The views of a scene show one set of named points, each view turned or mirrored, and shifted as a whole, with a little noise and some points left out.

Scene 1
View 1
k_920: [  8  -3   9   7   4  11 -10  -3 -24  -9  13  21 -17  -4  21  26 -11  17
 -17 -35]
k_211: [-12  13   5  -9  -5   0   0 -12  -3 -19  10  24  -6  -7  23  12  10  15
  -3 -49]
k_412: [ 24  -6  26  16   9  14 -15   5 -29   2  13   5 -19  15  10  13 -24  25
  -9  -3]
k_33: [ 25 -13  27  21  33   3  -9  20 -38  16   7  14 -13  -4   1  20 -19  20
   3   5]
k_47: [ 27 -10  26  18  13  14 -15   8 -34   5  14   6 -20  12  10  17 -27  25
 -11  -2]
k_622: [  0   7  16  16  -4  27  -4 -28 -11 -15  11   0  -8  -7  21  15  -9  16
 -27 -32]
k_808: [  3   1  11   0  13  -4  -5   8 -20  -4   8  27 -10  -7  14  17   0  16
   3 -29]
k_942: [ 18 -11   9  -4  18 -14 -14  30 -35   4  13  39 -22   6  12  26 -10  20
   9 -23]
k_428: [ 17  -3  31  15  24   4  -5  10 -25  10   5   6  -7   1   1   6 -12  22
   7   4]
k_826: [ -7  10   8  -9   5  -7  -1   0  -8 -11   8  27  -6  -6  17  11   9  16
   6 -38]
k_395: [  1  11  24   6   6   8   0 -10  -7  -6   6   3  -2   1  10   0  -2  20
   2 -15]
k_322: [ -3  16  15  -5 -15  11  -5 -18  -2 -19  13   8  -9  13  22   2  -1  22
  -8 -33]
k_782: [  4  10  11  -8 -27  14 -15 -16  -6 -24  21  11 -21  28  30   9 -11  25
 -18 -41]
k_174: [ 11   7  27  -7  11 -13  -5  17 -12   2   8  16  -7  19   4  -5  -2  26
  24  -4]
k_780: [ 21   5  33  -8   5 -13 -12  23 -15   4  12  10 -13  38   2 -11 -10  32
  27   7]
View 2
k_920: [ 15 -16  34 -20  -3   2   1 -12  17  -4   3  13   3 -13  10  16 -11  -7
 -13   4]
k_174: [ -4 -16   1   0  15  -2  10  -5  -3  -5 -19  -5 -20 -22   8 -13  25  12
  -4  13]
k_780: [  0 -20  -2  -1  15   2  18   2 -12  -9 -15  -4 -37 -32  12 -20  34  18
   1   2]
k_211: [-11 -30  39  -5  15   2  -5 -19  15   9 -15 -10  15   1   5  24  -8  -6
  -9   8]
k_826: [ -7 -22  26  -3  14  -1  -3 -16  16   3 -17 -10   7  -4   5  15   1  -2
 -12  17]
k_622: [  2 -20  42 -24  -3   4   1 -20  -2  12  -3  23  21  -6  13   7 -23 -12
   3 -12]
k_47: [ 26  -5  13 -24 -11   2  14  -3  -3 -12   6  29 -18 -31  16 -13   3   4
  -5  -3]
k_782: [  0 -45  54 -14   6  11   7 -10   0   7   1  -2  -8 -15  13  23  -5  -3
   2 -28]
k_412: [ 20 -10  16 -22  -8   2  13  -4  -5  -8   4  25 -16 -29  16 -12   3   3
  -3  -6]
k_942: [ 21 -10  10  -8   3  -2   6  -1  25 -21  -1  -2 -22 -25   8   8  15   6
 -25  25]
k_808: [  5 -12  18  -9   7  -2   0 -12  17  -5 -10   0   1 -11   7   8   2  -1
 -17  20]
k_33: [ 27  13  -7 -22 -11  -6  11  -4   4 -17   0  31 -12 -29  13 -22   7   5
 -14  23]
k_395: [ -8 -16  17 -11   9  -1   4 -16  -8   9 -17  10   6 -10  11  -8  -1   0
   3   2]
k_428: [ 10   2  -3 -15  -1  -4  10  -8  -6  -6 -10  22  -7 -23  12 -23   8   7
  -4  14]
View 3
k_174: [  2 -50 -15  13  -3  10  34   1   9   0  -5  15   4 -36   1  -1   4  18
   9 -11]
k_942: [ -7 -35  -9  -3  -9  11  32  33   0 -12 -19  10 -26  -9  11 -10  14  18
  -3 -19]
k_412: [  2 -46   0   7   1  -9  24 -16 -16 -12 -26 -10 -10  -7   6 -20  14  23
   9  -3]
k_211: [  0   0  -2   2  17  19  -3   2  24 -17 -12  24   3  -8  -6  12  18  -2
   5  10]
k_395: [  1 -29  -7  13   7   4  14 -19   9 -12  -8  10  11 -13  -5  -2   8  13
  11  16]
k_322: [  7 -16   3   6  23   7  -3 -22  13 -11 -19  14   7 -17  -8   7  21   1
  14   4]
k_920: [ -3 -14   3  -2   8   5   6   2   1 -21 -26   4 -15   8   3  -9  20  10
   3   5]
k_780: [  8 -65 -11  13  -1   4  39  -7   0   6 -12   9   3 -48   2  -3   6  21
  13 -25]
k_782: [ 12 -14  14  -3  32   5 -12 -22   5 -11 -34   7  -4 -17  -6   5  31  -4
  15 -13]
k_428: [ -4 -50 -13  15 -11  -3  36  -7  -6 -11  -9  -1  -1 -10   5 -18   2  28
   6   9]
k_622: [  1  -9   6   6  18  -1  -7 -28   3 -23 -22   0   3  10  -6  -7  20   7
  10  25]
k_826: [ -3 -12  -9   4   8  18  10  10  21 -14  -8  23  -1 -12  -3   7  12   5
   3   6]
View 4
k_33: [-20 -21  14   9   4  12 -25  31   2   8   0  -9  25   4  45   6  19 -27
  30 -22]
k_412: [-16 -16  13  11  -2 -11 -14  28   0  15 -11 -12   5   1  40  12   6 -19
  -3 -24]
k_395: [-19  -9  -6  -6  -5   4  -4   9  18   2  -1  -9  -5   5  17   3 -10  -6
 -11  -6]
k_428: [-18 -23   4  -2  -4   7 -16  24   7   1   4  -9  12   2  33   6  11 -20
  14 -23]
k_920: [-18   9  15  15   5   6 -15  12   7  27 -22 -11   2   5  30   4 -12  -8
  -4   8]
k_782: [-10   6  11   9  -6 -20  -2  10   2  31 -28 -14 -23  -4  22   8 -24   1
 -43  -2]
k_826: [-11   1   4 -11  -7  18 -10  -1   8  22  -9 -11  -6  -8  12 -13 -17   1
  -6  13]
k_322: [-14   0  -1  -2  -7  -7  -1   4  12  16 -14 -12 -19  -1  15   4 -22   1
 -32  -1]
k_622: [-26  12   0  18   7  -4  -4  10  26  10 -17 -10  -6  21  24  16 -21  -4
 -22   4]
k_211: [-13  10   1  -7  -4  14  -5  -5  15  24 -15 -12 -13  -3   9  -9 -27   6
 -18  20]
k_942: [ -6 -10  26  -2  -4  18 -26  18 -16  37 -14 -13  12 -19  34 -13   6 -14
  19  -1]
k_808: [-13  -3   9  -5  -2  19 -15   9   4  22  -9 -11   5  -5  22  -9  -7  -7
   6   6]
k_47: [-18 -15  16  16   2  -8 -18  32   0  15 -12 -12  11   4  45  14  10 -22
   5 -25]
k_174: [ -5 -29   3 -22 -18   6 -11  15  -5  10   5 -11  -3 -19  21  -9   6 -11
   1 -21]

In a view up to two points have been moved. Name them for each view, in the order of its rows, or write none.
view 1: k_33
view 2: k_942
view 3: none
view 4: k_412, k_395
